Points, in no order, along strands that fork and pass close to each other.
Two points are linked if the straight distance between their rows is under 83.5. Some points are linked to none.
Q_915: [-14  -8 -13  24  10   8  43 -13  -6   1   0  16  18  19  36  13  -1  23
  11   0  16   3  -5   1 -49  31  -8  26  20 -12 -18]
Q_571: [  3  23   1  -9  29  -5 -27  -6  16 -26  18 -31  10  14 -25  -1  -5 -27
  29  14  -9   5  -6  16   8 -18   6   2   9   9  -5]
Q_174: [ 12 -29 -45 -11  15 -12 -30 -24   2  41 -10   2   1  -7  23 -19  -4 -12
  -1 -12   5  28 -11   5  17 -10  12   1 -12  40  -2]
Q_297: [-28  -2  31  -7  13   3  27  54  -3  -5   4 -15  22  -4  -8  21  18  30
  -4  18   1 -15   4 -17   9  26 -17 -13 -11 -19   9]
Q_728: [-25  -6  -5 -24   0  -2   7  27  19  35   6 -34   7   3 -13  17  -1  29
   4  21 -16  -8  21  31   4   7  -8  20 -10  -6  28]
Q_817: [  2 -10 -43   7  11   3   9  14 -15  -8  19   1   2 -28   6  10  11   1
  18 -14   6   0  -7  19   0  -4 -20  -3  -6  12 -22]
Q_665: [ 25  -5 -16  -8  -2   0 -19  -3 -23 -33  11   3  -7 -21  -7 -35  -4 -21
   6 -37   0  13 -20 -31  39   1   1 -21 -11  28  -5]
Q_224: [ 10   2   7  12  18 -23 -28  21 -23 -23  30  12  12 -17  30 -22  -7 -11
  -2  24  11  24 -31 -11  23 -13 -17  -9  12  35 -25]
Q_627: [  2   5  19  33   8  11  18  -3  27 -35   9 -16 -17  13   1  22 -21 -18
  -2   2  -8  46 -35 -16 -20  31   1  -3  16  20  44]
Q_785: [ 12 -41 -14 -22  15  -5 -44 -10  28  18  -9 -31 -37   5  17   3   4 -20
   0   2  -4   9 -15 -12  35   7 -24  13  -7   3  24]
Q_549: [-10  21  13 -10 -13 -19 -18  14 -20  -9   7  19   4 -18 -23 -23   9 -25
   0  -2   6 -42  15   2  11 -52   0 -22   8  15 -28]
Q_348: [ -1  -1 -21 -23  15  13  24   1   0  15  -8  -9  31 -12 -15   4  12   7
   2  -8  -9  27   3  -2  -9  19  21 -10   5  38  13]
Q_974: [-10 -13  17 -13 -34 -19 -18  -4 -14   8   1   4  -7  16 -22  31   8  24
 -19  38 -14 -21   3   4  -5 -20 -10 -18 -25  -8   9]
Q_753: [ 12  13   8  26  18 -11  -6  24 -24 -21  17  17  19 -23  31 -25   7   2
   7   8  17   5 -15 -30  20   2 -34   1   3  -4 -39]
Q_534: [ 15  11  34   8  10  10 -10  32 -29  -4 -25   6   4  10  12   7   4  16
 -13  12   9 -31  -1  -2   7  -3 -21  11 -10 -36 -20]
Q_228: [  8  17 -26  14 -28   4 -24 -24  18  18 -24  27 -15 -32 -23 -25 -11 -15
   6 -43  -5 -44  26  -6   7  -5  -9 -12   5  24 -30]
Q_792: [ -2   4  16  37   2  16  18   3   7 -43  26  -3 -19 -12   0  11 -14  -4
   6  -4  11  63 -31 -32 -17  20  -9 -15   7   4  18]
Q_33: [ 16   4 -20  40 -35 -11 -23 -31   2  13 -13  37 -25  -7 -20   0 -22   5
   1 -23   4 -47  10  -9 -13   3 -21  -9  -9  21 -20]
Q_701: [-14 -32 -27 -23   0   6  10   9  19  -2   3 -27 -17 -14  -7  28  23   5
  -1  -2 -13   2 -18   0  10  27  -4  -3   3   5  14]
Q_445: [-29   9  16   0 -12  -3 -11  27  17   0  21 -16  -2  -9  -7  19  -9  20
  -5  52   9  13  10  10 -24  -5 -43   6  -4 -42   2]
Q_669: [ -8 -18  -9  -9 -42 -13 -10 -10  -7   4   3   3 -21  -2 -42  16   4  11
  -8   8  -9 -24   0  -8   5 -11 -11 -36 -21  -7  -8]
Q_226: [  1  20  17 -15  -5  11   0 -35 -23  11 -19  32   3  27 -24 -15  -5 -28
  -6   1 -16  -5  24  17  -1 -52  44 -20   1   9   4]
Q_238: [-17  29   1 -17  22  20  37  19   0 -11  -4  -7  42 -11  -7   0   6   3
   4 -19 -10  35   5  -4   1   6  44  -9   5  32  27]
Q_506: [-38  -6  11 -26   4  11   9  43  -7  24   9 -18  19 -17 -32   7   9  33
   5  24  -5  -9  39  14  13  -3 -16  -1 -25   7  33]
Q_535: [ 30   2   8   7 -52 -20   2 -26   9  15  29   3  11  22   6  -6  -6  24
 -41  41 -21  31 -13  28 -39   8  19  18  20 -10   8]
Q_243: [ 21  15 -10   3  31  -1 -21 -33  -4  -3 -13   1  -7  25  -5 -15 -36 -21
  25 -15   0  27 -12   5  12 -41  19   1 -11  20  17]
Q_47: [  9  -3   0  31 -34  -9 -13   7 -20  15   0  44 -31 -14  47   4 -23  -5
 -16   8  47 -21  -5  -7 -16 -29 -34  13  18   5 -35]
Q_987: [-18   6   2  12   8   7  38   5   9  12 -26  -6   5  22  23  27  -3  13
  17  -2  19 -63  14   2  -8  23   2  15   1 -52 -14]
Q_893: [  3   0  10  33 -31   2 -14  26 -18  -4  -3  17 -33 -20   7  -2 -22  19
 -13 -15  10 -40   7   0 -22   6 -50   4  -6 -42 -15]
Q_145: [ 22  17   3  18   4 -13 -14 -17 -15 -11 -11  15   6  15 -23  -4 -16 -11
  13  15  10  -7 -13 -19 -12 -17  -3 -12  -1  23 -23]
Q_172: [-17   3 -10 -32 -24 -36 -41 -30  20  18   8   6 -18  22 -19   9 -10 -13
 -18  36 -17 -25  23  34  15 -47  11 -14 -13   0   2]
Q_719: [  4  20   5  -7 -18 -39 -30 -32   5  14   9  17   0  33  -5   4 -12 -18
 -17  43 -13 -14   3  37 -18 -45   8  -7   5  14  -8]
Q_808: [ -4 -19   8 -34  22 -10 -51 -13  25  18   8 -24  19  -7 -16 -27  22 -29
 -17   0  -7  35  13   5  19 -13  39   1   7  29   7]
Q_963: [ -1  13  13  11 -47 -10 -20  26 -18   6   8  17 -36 -26  -4  -5 -23  -2
 -23  -4  21 -49  11   9 -17 -26 -48 -21   2 -29  -9]
Q_539: [ 16  11  21 -21  13  36   3  -7  -9 -29 -31 -11   1  19   0  -4   6 -11
   1 -18 -12  20 -13 -17  23 -13  56  -1   6  -3  13]
Q_586: [-15  16   3   8   4  13   8   8   6  19   0  13  -9   5  23  21   2  -4
   0  26  31 -16  28  15 -32 -17 -41  14  23 -65 -11]
Q_270: [  3  -3  29 -35  35 -11 -30   4  -7 -30   4  -8  40  -2 -35 -16  26  -6
 -14  -7  -3  -6   0 -31  24 -15  10  -7  13  28   4]
Q_84: [ 17  -4 -25  40  -4  24   4 -11 -27 -19  18  27 -14  -2  34   4   0   5
  24 -27  14 -24  10  -2  -8  26 -10  28  -8   6 -28]
Q_729: [ 11 -25 -28   0 -18  -6 -39 -14  -6  11   1  -4 -14 -42  10 -45   3 -24
   7 -46  13  21  -8 -36  30   9   0 -26 -20  28 -19]
Q_40: [-22  -5  27 -11  -4   7  11  57 -33   2   6  -3  18 -14 -31   0   2  39
 -11  14   2 -13  15  -4  -1  12 -34 -21 -23 -10  22]
Q_97: [ -6  41  13   8 -10 -13  36  -6  18   5  19 -15   9  28  -2 -20 -25   2
  13 -18 -24  35  -5  57 -28 -11  19  34  25 -16  17]
Q_421: [ -3  27   6  17  10 -18 -28  31  -1  -4   8  -5 -14  -6  10 -11 -16 -20
  14  24  27 -20  -2   3   0 -35 -52   7  -2 -26 -28]
Q_387: [ 10 -41 -29  -3  -7  -3 -41 -25   2  21 -13 -14 -18 -18   8 -16  17 -27
  -5 -22  15  29 -12 -16  16   3   3 -26 -19  18 -12]
Q_598: [ 15  16  33 -11  16   8   6  -2  13   0   0 -12  12  24 -17  -3  -2   3
 -12  -8 -34  34 -10  11  -2 -15  52  13  15  24  44]
Q_257: [-10  -9   9  42  -6  11  18 -17  13 -50   2 -11 -23  18  30  20 -14 -12
  14   5  16 -13 -29 -32   2  62  10  -3  14 -32 -10]
Q_712: [  7   6 -53   2  -4  19  16  -4 -14   3   1  10  -6 -36  -9  -6   9 -12
  26 -44  13 -12  22  16  -9  -9   1  -2  -5  13 -22]
Q_440: [  6  -3  -1  44  -1  18  24   5 -20 -39  12   8   6 -13   7   5  -3   1
  14  -6  15  35 -21 -34 -16  32 -13 -11   8  14  -9]
Q_984: [  9  32  -4  16  14 -21  -7 -26  -4   7   3  14   0  26  -6 -12 -33 -18
  13 -12  -7  31 -10  40 -22 -46   9   1  -2  16  10]
Q_804: [-35  17  20 -25   9  26  25   5   3 -11 -12 -16  28  -1 -29  -1   5  -3
   5 -15  -7  28  19 -28   5 -14  59 -14  -1  22  37]
Q_310: [ 13  30  16  14  30   2   5  -5   5  -4   7  -6  33  16   1 -15  -9   0
   9  19 -10  40  -9  12 -17   0   8  16  25  12   0]
Q_929: [ 10 -22   1 -32  28  -3 -39  -4  25  13 -11 -28  -5  -5  -8 -16  27 -24
  -9   2  -7  10  -6 -16  28   2  -3   8   5  23  19]
Q_113: [-30  13   9   5  10  11   7  35  11   9   6  -1   1  -1  13  24 -23   3
  -7  39  29   5  27  37 -28  13 -43  14 -10 -68   3]
Q_371: [  9 -30  34 -13   2  -2  13  27  -3 -25 -10   2 -14  -4  28  16  28  18
 -22 -13 -12 -26 -25 -10  36  29  -3 -20 -13 -46  -3]
Q_232: [ -2  30  24  -3 -18 -10 -17 -35  -6 -10  12  18  -8  22  -4   3 -15 -33
 -13  34 -12  16  11  49 -26 -61  29 -13  15  -2   0]
Q_922: [-30 -12 -14 -30  -5  -5 -11 -22  13  41   2  -6  14  -4 -29 -12  18  -4
   9  17 -16   2  37  15  13 -26  15  -9 -18  16   0]
Q_969: [-22  12 -19 -30  14   1  43  -4   4  38 -12 -15  49   9  -9 -15   8  17
  12  -5 -24   6  12  11  -6  15  18  21  17  25  14]
Q_132: [-24 -10  -5 -22  14 -20 -42 -11  14  20  14  14  18   0 -33 -23   7 -24
 -29   4 -16  34  23  -5  23 -16  44 -30 -16  36  -4]
Q_138: [-19  -3 -21 -15 -15  23  12 -27  11  14 -27 -18 -10   6 -24  -2  -9 -20
  16 -17  -4  19   5  -7  -8  -9  42 -16  -7  -5   6]
Q_426: [ 10   8   8  35 -19  -3 -29  24 -28   5   2  29 -38  -2  47 -13 -48  -8
  -4  -4  41 -29   7  -1   4  -9 -50  30  -6 -10 -25]
Q_35: [ 18   8  31  23 -15 -16   3 -11  40   0  25 -11  -8  20 -32  17 -15  -1
 -29   5 -23  44 -17   6 -24  16  33 -10   3  19  53]
Q_359: [ 12  12 -13  13  -2  16  13  -2 -32 -19   9  27 -11 -18  16  12  -2  -5
  -4 -22  -5  29 -10  41 -22 -34  26  -3  -4  11  -3]
Q_416: [  7 -14  36   7   0   7  17   9  -4 -29 -12  10   3   6  30  30  26  31
 -21  19   2  -8 -26 -11  10  30   9  -1  10 -37 -22]
Q_316: [ 12 -13 -12  25 -26  -4 -20  19 -11 -22  17  -6 -52 -12  16   5 -21  16
   3 -19   3 -36  -6  -2   1  18 -47  10 -25 -45  -8]
Q_547: [ 12 -17 -25   3 -11  28  -2 -10   3  12 -35 -14  -3 -15  16 -10  13  12
  11 -41  10 -14  13 -38  15  37   6  22  -7   4 -18]
Q_322: [ -2 -21 -36 -20  15  -6 -25   5 -13  49 -21   4   4 -24  13  -9   4   7
  -8  -6  15   1   1   0  20 -21  -4   5 -22  26 -10]
Q_317: [ 28   6   5 -15  26  24  -7 -30  -4  -6 -35 -10  -5  36  13 -18 -11 -12
  12 -23 -17  33 -14  -6  20 -15  36  17   1   6  21]
Q_197: [-15   3  14  28   0   6  23   1  22 -50   4 -22 -22  13   7  21  -9 -23
  -3  16   2   3 -37 -36  -9  49   2 -15  26  -6  22]
Q_513: [  6   6   1 -28   5  10  -6 -11 -25  32 -45   7  26  12 -17 -16  21   6
   2   6  -4 -28  26 -17   9 -31  15   9  -3   9 -11]
Q_464: [  6   3   1  14  16  -3  -9  10  -9   3   2  29   2   0  45  11   6  12
 -11  34  18   3  -7  20 -11 -10 -18  23  13 -27 -32]
Q_982: [ 21  -7  -9  31  19  10  20  -8 -16 -15  13   6  20   5  21  13  -2   6
   9  -8   1  40 -23 -16 -15  29 -13   6   5  41  13]
Q_430: [ 17  -3 -30  -4  -7  30  -6 -27  -6  21 -45 -16   6  -5  14 -30   6 -14
  22 -36  11   2  16 -15   0   2  24  16   2  -2 -24]
Q_460: [  8 -24 -26 -13   4 -25 -52 -13  25  16  -5 -24 -37  13 -13  17 -21  -5
   6  11   6  -9 -13   4  20 -18 -27   0 -26  -2  13]
Q_616: [ -4  16   3  15   4  -8 -23  33  -8   1   5  27 -37  -6  40 -14 -46 -17
  -5  23  49  -9   2  -1   7 -20 -55  23  -3 -39 -23]
Q_849: [ -4  11   3 -30   4 -21 -25  37 -18   2   3   4  13 -31 -16 -47   4  -2
  -3 -23  10 -37   8 -22  31 -48  -4  -7 -10  14 -25]
Q_783: [ -4  29 -10  -1 -28 -29  26 -22  21  27  28 -16  11  30 -20 -17 -12  -2
  14  -2 -18   7   8  66 -38  -2  -9  28  21  -9  11]
Q_195: [  2  -1  20  31   1   9  16   4  18 -15 -19   1 -11  13  27  21  -1  21
  12  -4  17 -55   0  -6   6  38  -7  17 -12 -56 -26]
Q_7: [ 18 -10  26   7  -4  -6   9   9  34 -10  15 -10   3   8  26  20  21   7
 -30  38 -22  15 -21  15  -9  53   9  19  27  -5  13]
Q_655: [  1 -18 -25   5 -40   1   6  -1   6 -38  14 -22 -40 -20 -22  -1  -1   3
  20 -34 -17 -12 -21 -18   1  23  -2 -27   0 -16 -16]
Q_161: [-16 -11  -6  28  14   9  35   8   1   5   2  17  11  -5  27  24   9  39
  -3  23  27   6  -5 -26 -31  38 -28  23   7 -33 -18]
Q_419: [ 21   7  -5 -14  36  -8 -19  -5  19 -10   5 -22   2  23  15  -1   2 -11
  15  13 -22   6 -12  29  23  -4  13  20  13  -4   0]
Q_452: [  9 -39   9 -15  13   7   3   8  16   2 -30 -10 -16 -17  48  -8  38 -25
 -11 -28   3   4  -1 -43  51  41 -23  13 -18  -8  10]
Q_403: [  9   0  -1  12   2 -30 -22  13 -13 -17  37  21   3 -24   5  -7  -9  -3
 -14  20   7  38 -27  24  -2 -18   8 -17   9  51 -19]
Q_827: [-18  10 -15   7 -40  32  46 -20 -10  -1  -8  21 -20  -9 -22  21   0 -15
  15 -36  -6  -2  27  15 -26 -15  33 -24   0  -2  13]
Q_207: [ 10  -1 -42  14  -2  29  24 -11  -4  -9 -16   6  -7  -7  23  -1   2   5
  21 -49  10 -26  22 -14   0  43  11  27  -6   4 -22]
Q_120: [-27   6  -9 -28   0  -7  27 -19  14  42   1 -20  28  12 -24 -26  10  11
  21  10 -23   3  42  34   0 -15  14  15   9  20  10]
Q_942: [-16   3  -2 -24   9  -9  -8   4   2  16  -7 -11  36  -6 -52  -8  18   8
  11   0   7 -16  19 -40  12  -7  -4 -15 -14  24   4]
Q_977: [-14  -8  21 -19  39   5  26  50  19   2 -13 -13  21 -13  13  16  17  11
 -10 -11  10 -17  -3  -9  34  44 -13 -15 -17 -15  22]
Q_602: [-36   7  22   5 -11  -8  13  13  10   9  22  -7  21  -9 -23  12   5  29
   7  62  -1  11  23  -5 -26  -8 -25   6   7  -3   2]
Q_492: [ -1  29  -6  10   9  -5 -17  -6   5 -19  14 -20 -10   4 -21  -5  -3 -35
  35  17  15 -17   1  11  -8 -36 -25  -6  11 -11 -27]
Q_267: [  7   5 -32 -12  -2  27  18  -3 -30  -3  -6  21  -7 -28  -2   3  13 -25
   5 -31   2   8  13  39  -8 -33  30 -13  -2   6 -10]
Q_764: [ 17   7  16  37   3  -5  12  22  -5 -26  17   9  10 -25  23 -27   3  21
  12 -12  -4 -18  -5 -25  16  34 -34  -5  -8 -26 -44]
Q_72: [ 21 -37 -11 -11  19  11  -1   3  -6 -15  -3   3 -11 -14  31   3  32  -9
 -11 -16  -8   3 -18 -20  44  29 -22  10  -7  20  10]
Q_472: [  2   3 -36 -20 -10 -28  10 -24  18  42   9 -11   9  18 -10 -16  -6   6
   3 -18 -25   9  -2  59 -13  -2  11  28   9   3  14]
Q_275: [ 15 -21 -45 -15  -1 -25 -15 -25  19  43   9  -8  -4   3  -4 -11  -9   5
  -5  -8 -17  27  -5  39   3   2  15  19  -2  27  13]
Q_305: [  0  38  27  16   0   5   7 -22 -10   5  -1  27  -1  18 -13   3 -10 -21
   3  -8  -9  22  11  26 -26 -74  26 -15   3  -4  12]
Q_318: [ 51  -7  23  11 -32 -21   6  -9  25   5  33 -17   2  25   6   3  13  10
 -48  44 -14  19 -22   8 -23  28  14  26  26  -9  31]
Q_575: [ 22  -2   4 -10  48  -3   2  -3  18   2 -16  -5  24  24  41  17  11   6
  15   3  -2  -6 -10  18  38  17   4  24  -5 -13  -5]
Q_736: [ -1  12  -9  11 -14  10  37 -11 -38  13  -6  34  27 -14 -21   9  15   2
   1  -3   3  -6  23  13 -36 -15   1 -24   3  25 -11]
Q_268: [ 18  -2 -26   5  15  23  27  -8 -11  -8 -13   4  17  -1   8   6  -4  -2
  16 -36   7  26  -6 -26   3  28   9  -1  -2  38  16]
Q_166: [ -3 -14  12  36   7   7  25 -17  15 -22  -9  -1  -5  22  45  28  -6  11
  17  -7  20 -44 -18 -26  14  62   9   8  -1 -27  -8]
Q_518: [ 21 -21  37  -8  -6 -21 -27  36 -15 -26  12  -7 -31   2  13 -10 -16  12
 -30  17  -2   2 -31 -34  -1   5 -52 -19  -6 -35  22]
Q_643: [-13   5   3   6 -29 -20 -12  23 -21  25   2  28 -22 -13 -17  10 -10  -4
 -22   8  20 -42  17  16  -8 -40 -31 -29 -17  -4  -4]
Q_646: [-19 -11  17 -48  17  21  -3  57  -6   6 -19 -25   6   0 -25 -24  -6   1
  -8 -11   8 -10  24 -11  28  36 -11 -14 -26 -39  15]
Q_465: [ -3  -7  31  -3 -29 -10 -22   3  -7  24  -3  -6   2  19  -7  29  -9  42
 -34  54  -9   2  12  15 -21 -10 -18   4 -17 -15  28]
Q_475: [-14  -9 -20 -29 -25 -27 -42  -6  23  17   5 -13 -36   8 -25  20 -22  -7
 -12  19   0 -23  10  25   5 -33 -25 -12 -40 -20  14]
Q_750: [-18 -12  20 -25  27  -4  -5  30  42  -1 -10 -47 -18  14 -18  17   7 -10
  -1  13   3 -25 -10 -29  25  26 -26   4   0 -16  38]
Q_613: [  6 -33   9 -19   3  18   7  23  15  -4 -25 -14 -20 -16  30  -2  23   5
 -13 -30  -3 -22  -8 -27  46  43   0  -5 -12 -42  -3]
Q_346: [ -4  -9 -29 -22  28  -8  -1   8  25  54 -12 -32  14  10  -8  -3  -4  24
  14  -3  -2   5   4  11   2   4 -19  27  -7   7  24]
Q_202: [-19  -7  -7 -13 -24  15 -10 -18  11  12 -20 -31  -5 -16 -32 -24  14 -23
  21 -14   5  10  19 -25   6   2  34 -22  -9  -2 -20]
Q_422: [ 14   1  25   4 -29   2 -12 -34 -10 -13   7  12   0  19   1   2  -8   9
 -29  45 -19  42 -13  21 -32 -13  32  -3  19  -5   5]
Q_745: [  5 -16  -8  14 -40  -7   2  17  13 -30  12 -22 -48 -16   1   2  -8  22
  14 -32 -23 -45 -13 -11   0  18 -30 -10  -5 -50 -22]
Q_22: [  6  18 -15  30 -24  18  33 -23 -23  13  -6  46  -2 -11 -19   7  -3 -12
  -4 -42  11  -2  24  13 -41 -16  10 -28   1  10   4]
Q_6: [-17   0  24 -17  -2   0  -5  15   1  -9  -5 -26  14   1 -54 -13  13  10
  15  -5  -1 -36  13 -50  16   1  -4 -14   1  -6  -2]
Q_563: [  2  13  -9  -6 -30  -2 -16 -11 -11  10 -18  24  -8 -25 -32 -24   7 -19
  -1 -21  -5 -42  18  -2  12 -25  10 -21   0   9 -27]
Q_914: [  5  18  18  21  30  11  -2  -2  18 -32  14  10  14   8  14  -5  -4  -6
   3  32   2  52 -18  -8  -3  21   5   8  26  -5  -9]
Q_10: [  2   9   9 -24  -1  -6 -15 -27 -22  28 -29  20   6  27 -12 -13  10 -14
  -3  16  -4 -43  28  10   8 -59  17  -3   9   8  -3]
Q_401: [-16  -6 -20 -13  22  -6   1   5  23  44 -12 -24  22  -1 -35   3   2   9
  20  -2   9  -6  11 -28   1   1 -21  -2 -15  23  16]
Q_813: [-10  22  13   8  12  -7   7  -5   1   4  15  -7  35   9 -31  -2  -4   4
  19  37  -5  25   6   3 -37  -8  -3  -3  13  16  -3]
Q_583: [-13   3 -28  11   1   0  49 -14 -19  17   7  19  33  -5 -11  12   0  12
  12  -7  -8  16  12  39 -54   0  -3   2  11  23   5]
Q_853: [-47 -14  -4 -21 -52   1  24 -22  20  -9   8 -27 -25   8 -18  26   4  20
  14  44 -19 -24  31  14  -2  -3   5 -20  -8  -2  23]
Q_773: [  1  -2  -6   7 -36   0   4 -12  -8 -32   3  -4 -28 -10 -37  12  -4  -6
   5  -9  -7  -3 -14  -5 -10  -1   5 -36 -10  -4 -16]
Q_582: [-32  -3 -16  18  12  -6  54 -12   8   3  -7   4  10  20  44  25  -3  16
  16  -9  18 -58  -1  13 -24  42  30  13   2 -33  -6]
Q_41: [ 21   5  -6  43 -27  -6 -16 -14 -16  17   3  36 -30 -11  16   5  -7  -1
  -7 -17  29 -48  12   8 -26 -18 -27   0  18  14 -23]
Q_200: [ -4 -12  12 -11  41   2  17  24  19  13 -13  -3  21  -1  34  30   9  24
  -1   3  -1 -19  -9  30  30  31   5  10 -12 -26   7]
Q_621: [ 18   3  21 -11  15   1   8  -7  33  20  -3  -2   3  -6 -14 -15   7 -13
 -29 -32 -26  51  -2   2   1  -5  54  10   3  39  56]
Q_436: [ 17   1 -11 -19 -11  34  10 -14 -22  28 -50   6  16  -4   8 -12  31   3
  -2 -17  -4 -28  26 -13   7 -10  24  19   5  -8 -28]
Q_672: [-13  -1  38 -29  22   4  -3  54  -4 -14  -6 -23  16  -2 -29 -28   2  12
  -3 -18  -4 -35  17 -44  28  10 -16 -11 -18 -34  11]
Q_86: [ -1  -4   4  38  -2   4  33  21  -1 -18  11  24  11 -28  17  -4  10  30
   3   7  18   1  -9 -42  -3  45 -31   5   3 -36 -40]
Q_338: [ -5  21  39  -8  36  12  11  19  10 -64   9 -17   8   0 -17 -10  12 -29
   1 -31  -3  20 -13 -34  24   7  19 -16  12  10  21]
Q_363: [-10   4   0 -17  13  -3  -9 -15  21  30   2   9  13  -3 -27 -13  -1  -5
 -19 -18 -18  56   8  13   3 -10  53 -16 -16  30  27]
Q_343: [-13   8 -29  -2 -16  33  32 -17   3  -4 -23 -13 -21   2 -12   7  -7 -24
  24 -34   1 -13  14   6 -10  -3  34   2   6 -14  -4]
Q_711: [  9  -3 -32  -4   7 -12  -5  11 -26  -4  19  16  17 -29   9  -1   8   6
  -4   4  -4  18 -18  34   4 -15   3 -10  -2  49 -15]
Q_920: [  4   7  18 -12 -23 -10 -23   3  10  18  12  16   5  -1   6   9  -7  39
 -43  73   1  21   2  -3 -24 -14 -15  27  12 -23   5]
Q_152: [ -1   4  45  -9  26  -2  -4   3   5 -45   2  -4  21   8 -44  -3   8 -16
  -9 -16  -2  21  -8 -39   5  -6  20 -22  11  33  32]
Q_705: [ -4  11  -8  17  10   9   8 -13  10  -8   5  19  -5   6  23   9   7  -8
   8  36  14   9   5   8 -20  -7 -22  22  27 -40 -34]
Q_923: [-10   5  24  -1   0  22  41  -2   2 -24 -14  -2   8  23  21  23   1   9
 -28   6 -29  10 -24   6  -4  35  58   3  29   5  39]
Q_836: [-16   2 -27   9  14  -1  42   0  -2  11  11  -5  28  11  14  19  -2  20
  12  -1  -7   4  -3  31 -39  23  -3  20  16   6  -5]
Q_189: [ 21 -35 -11  18  13  -3 -17  -1 -22  -2  17  10 -12   7  42  19   8  -4
   1   0  -3   1 -26  -6  27  29 -41  18  -8  22  21]
Q_184: [ -9 -10 -15 -13  -7  -9 -11  11 -22  45 -18  26 -10 -14 -10   8   4   7
 -18   0  13 -32  18  11   6 -33 -14  -7 -26   9  -4]
Q_314: [ 28  -3 -11   6   0 -21 -13  20 -28 -19  27  10   1 -28  15 -41 -10  -6
  12 -26  -1 -14 -24 -38  41  -5 -25 -10  -4  36 -15]
Q_131: [  8  13  27   3  34   6   4  11   9 -46  11  -8  15   9   4  -2  15 -23
  10   4  -6  22 -20 -14  18  20   1 -11  14  10  -3]
Q_542: [ 15   2  -3  19 -19   8  -4 -14 -27 -30   6  19 -14  -3  12  15  -5   0
  -8  15  -1  34 -20  23 -25 -21  16  -4  13  -2 -12]
Q_861: [ 14 -24 -28  26  -1   4 -15 -15 -38 -12  23  17 -20  11  49  21   4   7
  16  -9  14  -6  -9   0   9  14 -23  29 -14   6 -11]
Q_550: [ 14  -3  18 -24  29 -23 -31  33 -18 -22   6  -4  24 -11 -11 -28  11   0
 -10 -14   6 -22  -5 -39  39 -30  -9  -7   2  25  -8]
Q_544: [  9 -23 -42  14  -7  -3   1 -46  -8  -9  18   1 -29  34  15  18 -23   2
  31 -27   2   9 -12  16 -35  13 -11  23 -12   8   8]
Q_365: [  8   1   4   6   5 -12 -28  11  -4  14  -1  24  -5   0  30   5 -13  24
 -32  58  12  17 -15  -2 -12 -21 -24  29  10 -14  -9]
Q_15: [  5 -19  12  22  10  -8  33 -10  36 -21  12  -2   1   6  52  33  10   0
 -16  14 -11   4 -30  24   0  63  31   6  20  -8  15]
Q_235: [-38  -3  18 -30 -14  26   0 -10   4  -8  -9 -28  17  -9 -40 -26  17 -21
  12 -11   4  16  33 -38  13  -7  52 -25  -6   6   2]
Q_570: [  5  30  21 -17   1   2  14 -12   5   7   2  -8  15  34 -12 -16 -12   5
   5  -6 -34  25   0  44 -10 -22  47  21  14   3  21]

Follow the links from the first point to the second, and from the first to the third. Name the last point that the two ways share.
Q_539; Q_430; Q_808: Q_305
Q_120; Q_987; Q_161: Q_348
Q_314; Q_705; Q_929: Q_174
Q_861; Q_539; Q_132: Q_305
Q_729; Q_113; Q_430: Q_174

A fork is a point with three links. Follow the links from the first point to the second and name the forks in between, in order.
Q_792; Q_817: Q_348
Q_570; Q_72: Q_305
Q_539; Q_643: Q_305 Q_174
Q_773; Q_783: Q_174
Q_665; Q_539: Q_174 Q_305

A fork is a point with three links, a tip a point with one. Leave the first point through the second and follow the links. Name the first fork or tip that comes.
Q_426; Q_616: Q_646
Q_753; Q_764: Q_348
Q_22; Q_736: Q_15
Q_513; Q_436: Q_416
Q_570; Q_598: Q_305
Q_460; Q_785: Q_174
Q_982; Q_440: Q_582
